Points on a hilly landscape, in no order, each with its height.
From any point a ball rolls to the lowest of the 2 points nearest to it. It stops when none of these is lower. Distance is the straight distance between rows; heights are no part of it.
z_276 (h 219): [ 40 -28  22 -24 -10 -30  -2 -23 -45 -13  22  18  -6  62  33 -69 -18 -16
 -22 -13  32  10 -10   2  47  -7]
z_830 (h 200): [ 45 -19   2 -10 -18   0  18 -35   8 -31  13 -13  -6  48  26 -32 -14  44
 -91   4  34  -6   5  11   5 -14]
z_565 (h 382): [-10  -2   5 -14  -1   1  -8  33  20   8 -10  -4  27 -30 -32  22  -2  -8
  50 -25 -17 -34 -21  -8   3 -16]
z_676 (h 506): [ 14 -25  31  -1 -23  -6  -2 -12 -75 -20  11 -15  42  11  -5   2  44  28
   7  -5  -5 -18 -14 -16   3  -3]
z_256 (h 430): [-24  38 -10  -4   2 -10  16  12 -27  33   0 -14   2 -33   0 -22  -6   4
   3  12 -37  -1  10  16 -18  14]
z_669 (h 630): [-21  16 -20  33  11 -45  27 -23 -31  24  20 -16   3 -18  34 -43 -10 -13
   1  37 -29  62  16   9 -25  29]
z_342 (h 242): [ -4  24  19 -16  -4  30  -3  18  -3  29  13  36 -17 -23  -9  18   4 -29
  21  10 -25 -13   9  21 -22  -1]
z_553 (h 191): [-34  20 -14   5  12 -14  -7  27 -20  -5 -60  -1 -38   5  14   9 -19 -42
  25 -43  45   0  12 -24  12  -2]
z_545 (h 119): [-15 -23  23 -15  -9  16 -22  12 -11  23  -2  -4  48 -43  -7 -49  12 -16
  24 -15 -54 -43  -4   8  29 -44]
z_598 (h 573): [-10  21   8   5  -9 -28   5  16 -56  12 -20 -15 -17 -13  23  38  17  -6
  22  25 -22  -8  20  27 -25  49]
z_269 (h 208): [  1 -32   9 -10 -14  14 -41 -13  -2 -14  10  23   1  23   1 -59 -11  -3
   1 -14  13 -24   0  -8  54 -29]
z_769 (h 256): [  3  31 -28  12  35 -14  15   9   9   3 -16  30 -56  -3 -24  56 -19 -35
  20  -6  48  16  -1 -20 -19  25]
z_635 (h 301): [ 10  29   7  11   1   0  28 -16 -31  16  21  17 -13 -10   5  34  11  -9
  10  43 -17  31   8  18 -37  48]
z_46 (h 540): [ -7  -3   5  12   3 -29   5  20 -56  15 -10 -49  32 -28 -26  33  14  -1
  44 -30 -24 -15 -28  -8  -7  14]
z_228 (h 148): [  8 -18  24  11 -17  13 -10 -52  24   6  36  26  22  21  18 -68  14  -9
 -36   9 -35  -4   1  11   7 -15]
z_206 (h 315): [-26  14  -3 -21  13  20 -15  50  18  49   0  24 -15 -39   6 -26 -16 -41
  28  -7 -18 -12  23  34   0 -20]
z_364 (h 163): [-10  -2  20   6 -15   4   6 -38  -1  10  35  -3  26  18  41 -78   4  -3
 -40   5 -19   2   6  15 -15  -6]
z_27 (h 372): [ -5  -8  -9   8  12 -33  15   7 -50  26  15 -39  46 -47 -49 -16  12  16
  29 -35 -30   2 -36 -24  -1 -27]
z_148 (h 104): [-34  -3  35 -15 -27  21 -21   2  -9   2 -10   6  25  -4  39 -50   7 -27
   4  -9 -24 -31  27  18  12 -10]
z_123 (h 458): [ -5   5  16 -22 -14  47   9 -11  29 -23   6 -21  26  10  25   6   7  38
 -52  37 -28 -18  27  27 -11  -1]
z_462 (h 156): [  5  -2 -17   3   5  35  14 -26  48  -1  29  22  27  -6 -18 -34  -1   7
 -35  15 -13  -9  -8  10   4 -16]
z_309 (h 182): [ 18  27 -18   6  25   0  40 -21  -7  16  28  26   8 -23 -40  31  12 -17
  10  27 -12  31 -13  -9 -25  22]
z_467 (h 210): [ 61 -26  15   8 -16 -18   0 -59 -14 -29  14  31 -27  60   6 -27   5  -7
 -37 -10  43   5 -27 -21  33   6]
z_585 (h 180): [ 46 -24 -32  26  -5   8 -10 -38  76 -17  11  33 -25  13 -27 -36  -5   0
 -42 -13  38   1 -41  -9  31 -15]
z_860 (h 193): [ 27 -46  -9  11 -16  39 -47 -36  71 -23  19   3 -23  23 -26 -15  -4  20
 -39   2  30  -8 -23  -7  49   5]
z_470 (h 275): [ -2  25  24 -13 -13   7   4  14 -34  44  12  12  -7 -30  -3  23  12 -23
  28  19 -44  -5   5  30 -26  12]
z_31 (h 123): [ 14  -8   9   2  -3  50 -30   9  96   4  23  52 -34  -1  22 -24  -5 -49
 -22   9 -19  -4   4  50  13   0]
z_59 (h 168): [-23  22  48 -31 -29  24 -14  31 -14  27 -11  -4 -10 -15  38   6  -6  -8
   6  16 -46 -25  37  42 -27  13]
z_375 (h 176): [ 38  -9 -28  21   8  13  17 -43  84  -8  16  42 -12   2 -28 -31  16 -13
 -40  -3  13  -1 -37   0  14  -3]
z_301 (h 349): [ -8   9 -18  19   7 -33  14   3 -46   1 -17  13 -34 -24  20  24 -14 -37
  40  24   8  31  21   4 -12  55]
z_472 (h 99): [  8  -1   0  -5   2  -7  18  -2  -5  -6  19 -25  54 -28 -48  13  22  59
   8 -15 -21  -9 -30 -30 -13 -16]
z_926 (h 377): [-18  22   6   8  22 -10 -15  32 -16  22 -12  34 -63 -26  17  30 -18 -66
  43 -13  22   2  32  -1  -4  24]
z_234 (h 255): [ 17  15  -8  11  16  -3  29  -5 -33  35  22  19  -3 -48 -40  39  16 -22
  46  30 -23  23  -7  -3 -22  23]
z_703 (h 465): [ 17 -31  16 -18 -24 -21 -21  33 -72  -9 -38 -44  11  29  15  12   1  39
  26 -45  13 -16  -9 -24  11 -39]
z_282 (h 167): [ 28  -1 -13  20  16  14  20 -45  55  12  30  42  11  -4 -28 -46  18 -17
 -36  10 -18   6 -24   8   6 -17]
z_868 (h 238): [ 26 -25  27 -29 -17 -11 -20   5 -69 -24 -17   3  -4  60  19 -17  -3  14
  22 -23  27  -9 -14 -27  40 -29]
z_169 (h 539): [-12  22 -32  14  12 -49   9  26 -44  -4 -50 -44  -2  -2 -15  39  -3  40
  -3   1   1  10  -2 -20 -17  12]
z_479 (h 567): [  5 -15  17  12  -3 -14   4   0 -57  17   1 -18  41 -37 -20  24  34 -25
  51 -18 -27 -13 -22  -4   0  13]
z_341 (h 350): [ -6   7  10   2   3  12  -2  -7  -1 -25 -29  10   2  22   5  15   8  -9
  -7 -19  28 -13   5 -24   0   6]
z_562 (h 149): [-14  -4 -28 -11  13  38  11   4  64 -13  18  -6  20  -9  -6  -8 -15  16
 -26  19  11 -11  -1  16  11 -20]
z_913 (h 218): [ -2 -44  23 -22 -28  11 -50   6 -29  -6   6   4  16  12   4 -61 -14   5
  19 -19   0 -38   9  -7  58 -41]
z_439 (h 294): [-15 -21  44 -25 -19  49 -44  22  32 -36 -20  -3  10   5  10  37  10   2
  16  17 -19 -57  19  11  21   4]
z_26 (h 263): [ 23  16  12  22 -16 -15  23 -41  58  12  17   7 -27  15  47 -43  12 -44
 -53   9   5  29 -11   7 -29  11]
z_54 (h 383): [-10  24   8  12  23  -5 -13  20  -3 -10 -25  34 -41  -3   9  38  -5 -68
  35 -37  41   6   8 -22  12  22]
z_962 (h 314): [ -4  -6 -43  40  14 -39  30  -6 -49 -12 -35   8 -19 -29   9  12 -29 -30
  44  11  29  51  18 -13   4  46]
z_391 (h 169): [ 16   7 -11   9  15  25   3  -3  74 -23   3  44  -5  13 -33  17   1  -9
  -3   2  19 -14 -23  -6   1   1]
z_862 (h 321): [ 14  27  20 -10  -4  17  34   2 -31  23  30  -2  41 -38 -37  21  40  13
   9  26 -59   8 -25   7 -23  15]
z_263 (h 153): [ -7 -31   8  -3  -9  47 -55   3  65 -29   3  12   8  14 -25  22   6   7
  27   7   5 -26 -10  -7  43   5]
z_688 (h 254): [  6  36  19  18 -15 -10  25 -34  19  12  17 -15 -13  31  44 -14   2 -11
 -50  36 -14  31   7  24 -60  36]
z_681 (h 135): [-31   9  -7 -25   0  32  -3  36  32  -9 -23 -12  -3  -8  27  -4 -22  -9
  -6  -2  14 -32  23  23   6  -5]
z_2 (h 590): [  4  -6 -20  37   1 -33  21 -11 -75 -25 -37 -26  -7  14  10  39  17  17
  10   7  39  34   6 -20  -4  38]
z_149 (h 337): [ -8  17  27   6 -11 -12   4   4 -46  50  22   7   6 -35  17  -3  11 -34
  25  33 -54  41  10  40 -24  17]
z_556 (h 131): [-35  17   7 -28  -6  35  -9  43  41   9 -11  -9 -30   0  45   1 -33 -13
 -15   6   6 -23  45  43 -16   7]
z_310 (h 177): [  7 -22 -24  14   3  26 -18 -22  82 -26  16  25   5  14 -40   2  -3  19
  -1   7  16  -6 -29 -15  24  -8]
z_761 (h 217): [  2   8  45   9  32  21 -35   2  41  21  16  72 -23  -4  15 -29  15 -81
  17  -4 -28  11   5  31  10 -12]
z_451 (h 346): [ 11  18   1   5   3  -5  31   5 -48  36  27  -6  24 -52 -31  21  25  -9
  28  22 -58  18 -15  15 -15  23]
z_315 (h 184): [ 34 -15 -34  15  -8   4  18 -34  57 -27   2  14 -31  25  -3 -34 -11  13
 -63 -18  51  -1 -29  -7  13 -24]
z_781 (h 543): [ 14 -27  31  10 -18  10 -15 -40 -39 -29   9  32  28  13 -17   9  47 -15
  19   1  -6 -13 -15 -30  16  11]
z_456 (h 418): [  0  20  -9 -29   9  24  24  35  40  15  25 -17  25 -45 -38  36  -9  40
  14  18 -25 -14  -9   9 -22 -16]
z_992 (h 185): [  4 -50 -28   4  -7  32 -43 -30  83 -15  36   3   4  25 -48   4   3  37
 -13   9  21   7 -32 -15  41 -11]
z_591 (h 206): [ 58 -26  10 -12 -15  -4  -9 -31 -13 -30   9  17 -10  73  -3 -22 -14  27
 -30  -1  35  -5 -23 -16  37  -9]
z_443 (h 613): [-32  14 -12  22   1 -45   9 -21 -51  24  23 -32   7  -6  42 -66  -5   6
 -19  14  -8  40  19   7 -19   9]
z_404 (h 196): [ 16  -8   9  -6 -14  -1  16 -37 -14 -12  29 -15  15  34  26 -51  -7  43
 -77   3  12  -1  11   9 -10  -4]
z_485 (h 503): [-33  20  -3  -2  -4  -5  18  -6 -21  36  23 -23  27 -26  18 -75  -1  22
 -28   3 -40   8  18   9 -11 -11]
z_45 (h 142): [ 22  25   8  -3  16  26  25 -20  14  10  29  45   7  -2 -44  34  20 -17
   5  27 -13   5 -17  -1 -22   8]
z_246 (h 213): [  1 -11  24  16  24  27 -36 -14  44  10   4  66  -7   3   0 -42  18 -61
   9 -11 -25  -6   0  13  35  -9]
z_327 (h 576): [ -3  35 -49  25  22 -59  32  21 -43 -10 -27 -26 -11 -29 -16  37 -10  30
  13  29 -12  21  -8  -6 -20  29]
z_934 (h 439): [  9 -31  -1 -22 -12 -36  -4  28 -45  -3 -34 -46   3  26   4  24 -17  56
  33 -64  12   7 -11 -38   2 -49]
z_134 (h 438): [ -3  23 -14 -29  11  34  30  27  43   2  27 -33  22 -32 -27  44 -11  56
 -28  42 -19  -9   9  17 -26 -12]
z_636 (h 178): [-22  20   8  -3   3 -10 -20  39 -31 -16 -71 -10 -29  11  24  33  -6 -27
  19 -32  35 -11  19 -16   1  22]
z_347 (h 364): [-33  37 -22  -5  16 -25   7  31  -3  65   3   2 -19 -47   6 -37 -29 -27
  16  17 -38  12  19  35 -15  -9]
z_717 (h 272): [ 26  37 -15  20  14 -11  39 -28  35  31  28  25 -56   0   9  11 -14 -40
 -26  23   6  35   3  18 -45  25]
z_988 (h 183): [ -5   9  11  12 -10 -18  20 -38 -28  11  38 -20  12  26  36 -60   6  23
 -51   9   4  17  12   6 -27   6]
z_194 (h 357): [ -8   6  -8  10   2 -12   5 -10 -43 -16 -35 -12  -6  27   6  16   6   5
  -3 -19  43  14   0 -34  -4  -2]
z_817 (h 120): [ -3   1  11  -9 -13  51 -15  25  74  21  27  43 -39  -2  31 -15 -21 -43
 -20  10 -16   0  13  62 -15 -13]
z_583 (h 482): [-18  16 -45 -10  20  -1  25   6  14  -1   8 -39  17 -12 -12 -33 -30  56
 -39  -9  21   9   4 -11  -5 -30]
z_32 (h 165): [-13 -20   9 -14  -4   4  -7  27  -5  30   9 -31  58 -52 -24 -22   2  -4
  35 -34 -56 -42 -23   6  15 -36]
z_652 (h 240): [-17  25  -8  -6  20  19   3  25  44  15  -5  29 -29  -2   9 -15 -23 -39
   0 -11  16 -11  18  18  -8   3]
z_417 (h 146): [-32  26  18 -23 -18   4  -6  32 -13  21 -31 -32  -1 -13  43  -9 -15  -1
  -2   3 -23 -32  41  31 -22  15]
z_195 (h 384): [ -6  -7 -11  -5  -6 -38   2  16 -36   2 -30 -44  16   2 -24  30   4  43
  29 -50  11  11 -27 -33  -9 -27]
z_997 (h 530): [  0 -19  22  16 -22 -20   7 -13 -84  -3   6 -20  27 -10  17  -2  43   7
  16  -9   5   5   0  -7   3  21]
z_344 (h 282): [ 11 -52   2 -20 -21  23 -52 -19  30 -35  22 -31   7  50 -12  27   0  58
 -30  26  17 -10   5 -10  47 -26]
z_30 (h 229): [  5  16  25 -11   2  48 -16  23  30   3  13  54 -27 -11  -4  22  -1 -30
  18   8 -15 -25   8  16 -11  -1]
z_35 (h 259): [ 20  21  -2  19 -15 -16  33 -48  34   9  16  -8 -14  20  38 -35  10  -3
 -68   8   6  26  -8  14 -44  20]
z_374 (h 137): [ -1 -58  -1   0 -12  48 -71 -12  44   0  27   8  -1  10 -11 -52  -5  -1
  -8   0   4 -23   1   3  70  -8]
z_386 (h 235): [ -6  23   2 -11  12  29  -5  32  41  -1   2  34 -31  -7 -13  29 -14 -23
  13  -3  18 -23   6   4 -12  -2]
z_524 (h 237): [  9 -42  17 -40 -25   6 -34   0 -18 -13  25 -14  32  14  -8 -47 -17  43
   6   4  -1 -29  -5  -8  59 -39]
z_41 (h 207): [  8 -20  15  19   2  21 -23 -41  26  -9  12  46  -3  16  -2 -43  17 -30
  -9  -9  -9 -16  -2  -5  30  -2]
z_699 (h 538): [ 17 -21  12   8  -4  -7   3 -40 -47 -21  22  22  19  18  -6 -13  26   3
   2  -9  21  -1 -16 -25  16  -5]
z_878 (h 300): [-19  12  22   2  28   1 -23  18  15  10 -10  47 -19  -7  24 -28   4 -87
  24 -33   3  -3  22   6  23  -4]
z_235 (h 587): [ -2  24  -9  12   4 -36   4  36 -52  17 -17 -16 -38 -30   0  57  -9   6
  25  27 -31 -18   8  21 -36  28]
z_849 (h 354): [ -3 -14   9   0   0 -27  -5  12  -3  13  -5 -10  48 -26 -42  31  13  -5
  62 -49 -26 -23 -38 -18   0 -16]
z_574 (h 561): [-17   6   3   5   1 -23   2   5 -55   4 -29 -14   3 -23   6  17  13 -29
  36 -15   7  -1   2  -7   0  21]
z_107 (h 203): [ -6 -10 -13  -7  13  16  -5  20  72 -39 -23   6  -6  26 -18  49 -11  18
   6 -12  40   2  -8 -17   1 -13]
z_61 (h 161): [ 12   9   8  -3   4  36   8 -15  38 -11  10  36  20   9 -34  13  15   0
  -2  16 -10 -17 -18  -9  -2   2]
z_792 (h 366): [-19  30 -19   8  19 -29   6  15 -19  20 -14  19 -51 -25   9   9 -21 -49
  30  12   3  14  24   7 -19  30]
z_37 (h 267): [  1  -4 -16  -1  -5 -41  10  10 -23  -8 -43 -32  13  21 -23  68  12  59
  18 -40  18  28 -11 -47 -23 -20]
z_259 (h 639): [-16  17 -28  30  12 -36  28 -33 -40   4   6  -9  -4  -7  19 -21   2  -4
  -8  15   7  45  10  -9 -13  33]
z_547 (h 147): [-16 -50   6   2 -15  47 -83  -6  48 -19  11   3  -5  17 -18  -3   4   0
  14  -4  11 -18  -1  -8  64  -3]
z_445 (h 290): [ -6 -24  28 -22 -19  47 -36  -3  35 -43  -9 -13  23  18   3  38  20  28
 -21  36 -15 -39  22   5  24   4]
z_405 (h 85): [-24 -28  33 -16 -29  19 -32   5 -29   6  -1  -4  35 -14  23 -54  19  -6
  12 -12 -37 -49  18   8  29 -26]
z_63 (h 293): [ 15  -1 -10  29  26 -19  12 -36  22  -9  -2  37 -29   4   1 -21   3 -67
 -10 -39  43  29 -14 -18  20   0]
z_943 (h 130): [-13 -31   0   8  -5  53 -52  -5  68 -12  15  21  -8   6   1 -33  -2 -23
 -10   8 -11 -22   5  25  53   2]
z_191 (h 607): [  7  13 -17  31   6 -31  24   7 -61 -18 -36 -24  -5  12   1  64  23  23
   3  39  11  24  18   2 -21  56]
z_770 (h 141): [-23   4 -16 -29  11  33   4  36  52 -15  -4 -12   9 -11  -3  26 -15  14
  -4  13  18 -18  10  11  -4 -16]
z_733 (h 250): [ 36 -23   0 -32   2 -17  -9  12 -41 -25 -27  -3 -23  80  22 -15 -22  20
  25 -27  40  10 -19 -39  35 -38]
z_563 (h 241): [  6  16   4  -1   1   5  26 -14 -23   2  19  -1  44 -15 -38  18  34  24
   4  13 -24  -3 -21 -21 -21   7]
z_513 (h 124): [-35  19  22 -13 -15   2  -5   9 -29  20 -18 -12  14 -12  40 -31   2 -15
   4  -8 -24 -14  23  18 -11  18]
z_755 (h 334): [-28  30   1  -9  -1   7 -10  32   4  66   9  26 -42 -36  12 -19 -28 -32
  20  15 -31   5  26  43 -31 -21]
z_589 (h 192): [ 15   7   2  -6  19  15  -5  26  64 -35 -19  31 -24  27 -27  77  -9   6
   7  -8  45  -9  -3 -20 -22   9]
z_112 (h 497): [ -1  14 -13  -5   2 -21  11  35 -10  -2 -35 -50  26  -7 -22  46  -2  59
 -14  -4  -2   1   5 -23 -26   0]
z_430 (h 262): [ 15 -43   6 -43 -20  -4 -29  22  -8 -31 -20 -21  -6  52  21  -1 -27  46
  14 -18  26  -1   5 -20  47 -55]
z_615 (h 162): [  5  -9  18 -10   1  28 -29  17  58 -30  -5  33   1   7 -32  44   7   0
  42   0  -1 -28 -12 -16   8   4]
z_360 (h 548): [-19 -14  15  21 -18 -18   1  -8 -76   1 -22 -19  16 -15  32   2  32 -20
  30  -5   3  12  15   8   1  35]
z_140 (h 186): [ 21 -24 -45   9   6  10  10 -17  70 -29   2  -6 -10  27 -17  -1 -23  32
 -44 -13  54  16 -32 -13  12 -37]
z_514 (h 276): [ -6 -46 -11 -22 -12   9 -30   2  35 -44   0 -30   1  46  -2  39  -4  54
 -32  11  27   5  12 -11  35 -51]
z_603 (h 603): [ -8  23 -34  23  17 -51  30  15 -55   5  -3 -21  -4 -46 -13  23  -4  14
  27  30 -36  19  -6  14 -13  35]
z_776 (h 279): [ 10  29 -33  20  33 -19  38 -22  40  25   6  23 -36  -9  -3  -9 -15 -42
 -22   3  18  32  -3   5 -21  24]
z_877 (h 245): [-10  25  -7  -3   5  15  15   1  60  20   6   9 -22   0  31 -31 -22 -30
 -35   2   1  -4  15  37 -21   4]
z_823 (h 453): [-11  20   5 -12  -8   8  13  25 -16  30  -1 -28  32 -47 -15 -10   3   4
  12  -6 -55 -25  -5  12 -12  -1]
z_499 (h 287): [ -7 -39  16 -13 -18  44 -57 -18  45 -49   2 -24   6  39  -5  38  14  34
 -28  29   9 -25  14  -4  46  -8]
z_340 (h 563): [-11  -5  27  18 -20 -21  -1  13 -68   9 -18 -19  -5 -19  37  27  21 -32
  49  14 -25   7  22  27 -12  56]
z_994 (h 179): [ 23  12  20  -6  14  26 -11  15  48 -29   6  54 -20  15 -35  74   5  -2
  24   6  16 -22  -9 -19 -24   9]
z_184 (h 266): [ 31  29   3  19   0 -12  40 -37  61  25  24  25 -37   0  21 -16   8 -48
 -41  19   0  41 -12  21 -37  17]
z_168 (h 228): [-11  -3 -35  29  33 -24  14 -14 -23   3 -24  15 -22 -17  -7  -5 -18 -57
  25 -30  54  48   2 -31  21   8]
z_96 (h 78): [  4   1  -4  -9  -5 -21  -3  31   1 -17 -63 -24   8  25 -12  76   3  30
  15 -30  28   5   9 -37 -21  -7]
z_244 (h 297): [ -3   0   7  18  31  -1  -5 -13  13   3  -3  49 -15  -6   9 -20   7 -82
  15 -31  18  15   5 -12  24   2]
z_384 (h 201): [ 14 -29   6  11 -11  27 -24 -38  19 -21  12  24   4  27  -9 -42   0   6
 -20   1  10 -19  -3  -7  33  -9]
z_257 (h 488): [  6 -25  19 -11 -20  -7 -14   4 -53 -19 -15 -26  28  17  -3   8  16  40
   3 -20  10 -23  -9 -25   3 -23]
z_239 (h 308): [ -9 -33  10 -12  -6 -24  -3  15   6  -3   1 -33  57 -24 -38  29  -1  39
  49 -56 -33 -27 -36  -8  -4 -29]
z_967 (h 478): [-18  -3 -22  12  11 -44   2  18 -62  34  -6 -38  28 -52 -17 -25   3 -14
  36 -36 -19   0 -16  -9  10 -12]
z_320 (h 125): [-22  17  18 -18 -10  45 -11  32  51  18  16  19 -46  -1  41  -3 -30 -26
 -15  10  -4 -11  36  56 -27  -7]
z_190 (h 246): [ -9  36  15  -1  -9  10  10  -3  49  20   4  -4 -37  21  55 -20 -26 -23
 -39  14  -3   6  23  37 -48  21]
z_866 (h 265): [  7  45  -1  18   0 -20  24 -17  -1   8   8  -3 -34  24  31  20  -4  11
 -37  50 -15  31  21  26 -58  50]
z_602 (h 214): [ 53 -18  13  -6 -10 -34  25 -42 -38 -20  24  10 -17  64  30 -42  -1  -5
 -40 -12  48  29 -16  -3  22   2]
z_826 (h 244): [  4  29  -9   0  28   8   1  26  33   3  -3  41 -49  -1 -25  50 -24 -24
  16  -5  40  -9   4 -10 -34  13]
z_133 (h 450): [-14   1  -3 -30   7  22  19  17  39 -18  25 -60  42 -23 -16  38  14  65
 -41  35 -26  -6   5   7  -1 -27]
z_938 (h 562): [-19  -1 -22  16  -2 -48  10   1 -86  14  -3 -37   7 -22  10 -35   1  20
   7 -12   0  16   2  -8  12   2]
z_718 (h 456): [-14  -6   7 -21  -8  41  12  -3  18 -27  24 -47  42  -9   9   2  13  65
 -60  39 -28 -17  20  16   3 -18]
z_982 (h 601): [  3  10 -25  23   7 -42  24  20 -58   3   2  -7 -34 -43  -8  52 -11   2
  39  40 -32   9   1  14 -30  35]
z_619 (h 577): [ -5  -9 -17  28   4 -29  15  -8 -64  -9 -25 -14  -1 -13  -5  29  10 -11
  35  -9  33  33  -5 -25   8  32]
z_641 (h 474): [ -3  19   5 -14  -4  -3   6  39 -24  30 -15 -45  12 -41 -13  31 -11  18
  20   0 -52 -38  -4  15 -30  14]
z_237 (h 461): [ -4  19  17 -13  -3  21  18   0  -2  -8 -11 -14  22  11  15   5  11  29
 -35  18 -11 -18  22   7 -23  18]
z_791 (h 236): [  0 -22   6 -14  -9 -10   3   4  28 -11  17 -27  63 -29 -48  25  14  63
  28 -20 -43 -16 -26 -15 -11 -28]
z_998 (h 249): [ 13  38  27  16 -20  -3   7 -21  43  22  16  -1 -43  23  56  -1  -9 -39
 -42  30  -7  28   1  29 -60  30]
z_271 (h 280): [ 17  31  -4  16   9 -11  36 -15 -22  -2   9   5 -26  13   2  49  12  13
 -22  53  -3  32  12  14 -47  56]
z_281 (h 209): [-26  25 -37  18  32 -33   9   9 -16   3 -40   6 -40  -5   2  11 -27 -44
  27 -26  49  35   3 -25  15  12]
z_218 (h 323): [ -8  24 -10  -6  10 -13   5  33  -3   5 -37 -11  -9  -3 -15  49  -8   7
  22  -2  19 -10   0 -16 -23  15]
z_821 (h 223): [  2   7  35 -11  16  41 -30  29  26  18  10  68 -20 -15  -1  -7  11 -66
  30  -8 -26 -20  13  24   8 -14]
z_220 (h 526): [-13  -6 -22  10   0 -43   4   6 -75  18 -15 -32   8 -27 -10 -17   0   7
  27 -34  10  12 -16 -27  12 -20]
z_611 (h 202): [ 54 -36   5 -18 -19   3  -1 -24   5 -36  -5  -5 -18  73  18 -20 -25  42
 -67   5  38  -4  -8  -2  28 -20]
z_302 (h 520): [-19   3   6  -6  -5 -14  11 -11 -47  22  19 -12  27 -15  13 -64  12  15
 -15 -12 -15  -3   9  -1  -2 -12]
z_729 (h 533): [ -5  -8   7  -3  -3 -10   0 -23 -57  -5  11   3  23   6   6 -38  13  -1
  -2 -18  18  -6   0 -19   7 -14]
z_336 (h 264): [ -3 -21 -39  41  22 -32  24 -26 -50   2 -17   7  -9 -26   0 -17 -19 -36
  24 -14  41  60  12 -29  15  25]
z_505 (h 205): [ -5   2 -27 -11  20   9  17   6  65 -25  -6  -2  13  12 -30  35 -12  35
 -11   0  36   9 -14 -16  -7 -21]
z_251 (h 621): [  1  23 -15  21  11 -21  25  -1 -42 -10 -27 -23   6  19  -5  37  20  45
 -30  26  13  18  15 -13 -30  38]
z_4 (h 197): [ 28 -32  -3   7 -16  28 -23 -46  45 -25  25  10   5  35 -21 -21  -7  36
 -39  13  19 -17 -15  -8  35 -12]
z_29 (h 594): [-24  -2   4  19 -17 -40  -1  -8 -86  11   9 -40   7  -2  43 -55  11  13
  -3   2   1  26  24   7  -2  16]
z_953 (h 126): [ -1 -21 -23  -4  11  52 -31  11  89  -3  28  35 -10  -9   2 -26 -10 -37
 -15  17 -18  -8  -3  46  35 -10]
z_522 (h 468): [ -4  15  -4 -10   0  13  21   8  -3  -8 -16 -28  33  -3  -9  20   6  51
 -30   9  -3 -11   5 -13 -21   2]
z_117 (h 504): [  6   9  18   5  -3 -14   1  32 -42  14 -11 -56  34 -25 -19  44  10  23
  31 -15 -50 -31 -23   8 -31  24]
z_299 (h 127): [ 24  -8  24  11 -16  30 -19 -19  98   7  21  40 -18   3  25 -53   9 -38
 -33  16 -35   8 -10  45  11  -3]
z_672 (h 194): [  8 -19 -46   0  16  -1  13 -10  65 -31  -2   4   4  34 -29  26 -18  50
 -10 -20  42  31 -27 -28   0 -47]
z_796 (h 343): [-15  18   2  -7   2   7  11  14   2  -5 -22   0   9  -6 -11  18   3   1
  13  -9   7 -21  -6 -16 -12   5]
z_993 (h 258): [ 17 -14  -8  -3   3  -2  -5  -2 -15 -30 -31   4 -20  63   8   9 -15  24
   1 -32  47  13 -10 -45   9 -44]
z_497 (h 324): [ -7  20  10  15   0  -7  10 -15 -23  31  17  16  -5 -11  25   0   6 -39
  15  32 -25  39  16  22 -26  34]
z_211 (h 396): [-10   4 -18 -22  11  11   4  31  53   2  12   7  25 -33 -42  19  -5  17
  36  -3  -4 -18 -17  -8  -7 -20]
z_458 (h 288): [ 22   0 -32  31  40 -22  34 -42  35  19  11  30 -22 -13 -12 -20  -5 -61
 -15 -21  35  46 -13  -9   4   5]
z_393 (h 284): [ -5  20 -16  11  19 -28  10  20 -27  -1 -22  10 -41 -11 -20  64  -8 -18
  33  10  25   6   7 -17 -24  36]
z_314 (h 476): [-16   1 -25 -16   6   7  15  13  15 -16  -9 -39  26  -3  -9  10 -17  65
 -41   3  17   7  10 -15  -9 -30]
z_203 (h 304): [-23  16  21 -11   5   5 -14  22   1  26 -10  29 -12 -17  17 -17   3 -63
  30 -17 -10 -15  26  15   2   0]
z_164 (h 155): [ -8   4  13  -5  -5  -8 -17  39 -17 -24 -73 -15  -9  30  11  54  -1   2
  10 -31  31 -11  15 -32  -5  -3]
z_5 (h 631): [-12  21 -34  28  13 -33  28 -18 -53  -8 -16 -22  -4  11   5  -3  -4  34
 -30  13  21  33   9 -11 -18  20]
z_333 (h 226): [ 31 -28  29 -31 -19 -14 -19  -3 -57 -21   3  12   2  62  22 -57 -13   3
   1  -8  26 -11  -7 -11  56 -13]
z_175 (h 399): [-29  36 -29   5  10 -47  15  33 -29  40  -4 -17 -18 -49   3 -23 -23  -4
  17  15 -55  -1   8  27 -12   4]
z_207 (h 489): [-26  16 -20  -8   3  10  26  -5   2  10  17 -28  20 -21   2 -50 -15  41
 -41   2 -11   0  13   6 -11 -17]
z_444 (h 270): [  7 -50 -13 -35 -13   2 -23  20  17 -37  -7 -35  -5  61  18  32 -19  62
  -7  -5  28  12  12 -20  43 -71]
z_523 (h 243): [-10 -17  -2  -9  -2 -15  -1  16 -26  18   9 -32  58 -47 -35 -29   4  24
  21 -38 -29 -23 -25 -18  12 -43]
z_118 (h 134): [ 27 -19  29  17 -18  20 -18 -56  67  15  31  35   2  17  12 -65  25 -24
 -38  15 -42   5  -9  25   9  -4]
z_712 (h 550): [  9 -16  32   4  -8   7  -4 -22 -47  -7   2  13  40 -21 -11  15  55 -25
  38  -1 -27 -13 -18 -14   5  15]
z_790 (h 252): [ 11 -49  11 -48 -25   4 -44  14 -14 -25   4 -29  15  32   9 -16 -24  50
  17   1  11 -21  -4  -8  63 -47]

Call two points neighbours if one is among the 2 nearest of the other. Go from one point of each pair to the other, from neighbour to neighbour, staying as low as possible. Name the highest point that can't be avoided.
z_472 and z_45 | z_451
z_817 and z_30 | z_439
z_405 and z_472 | z_259

For each start below, name the point where the ball stops.
z_63 | z_30
z_207 | z_472
z_443 | z_405
z_790 | z_45
z_589 | z_817
z_340 | z_96
z_821 | z_45
z_926 | z_96

Two balls start at each pair of points below. Name the first point that both come to, or write none.
z_993 and z_140 | z_817
z_315 and z_107 | z_817
z_878 and z_574 | none
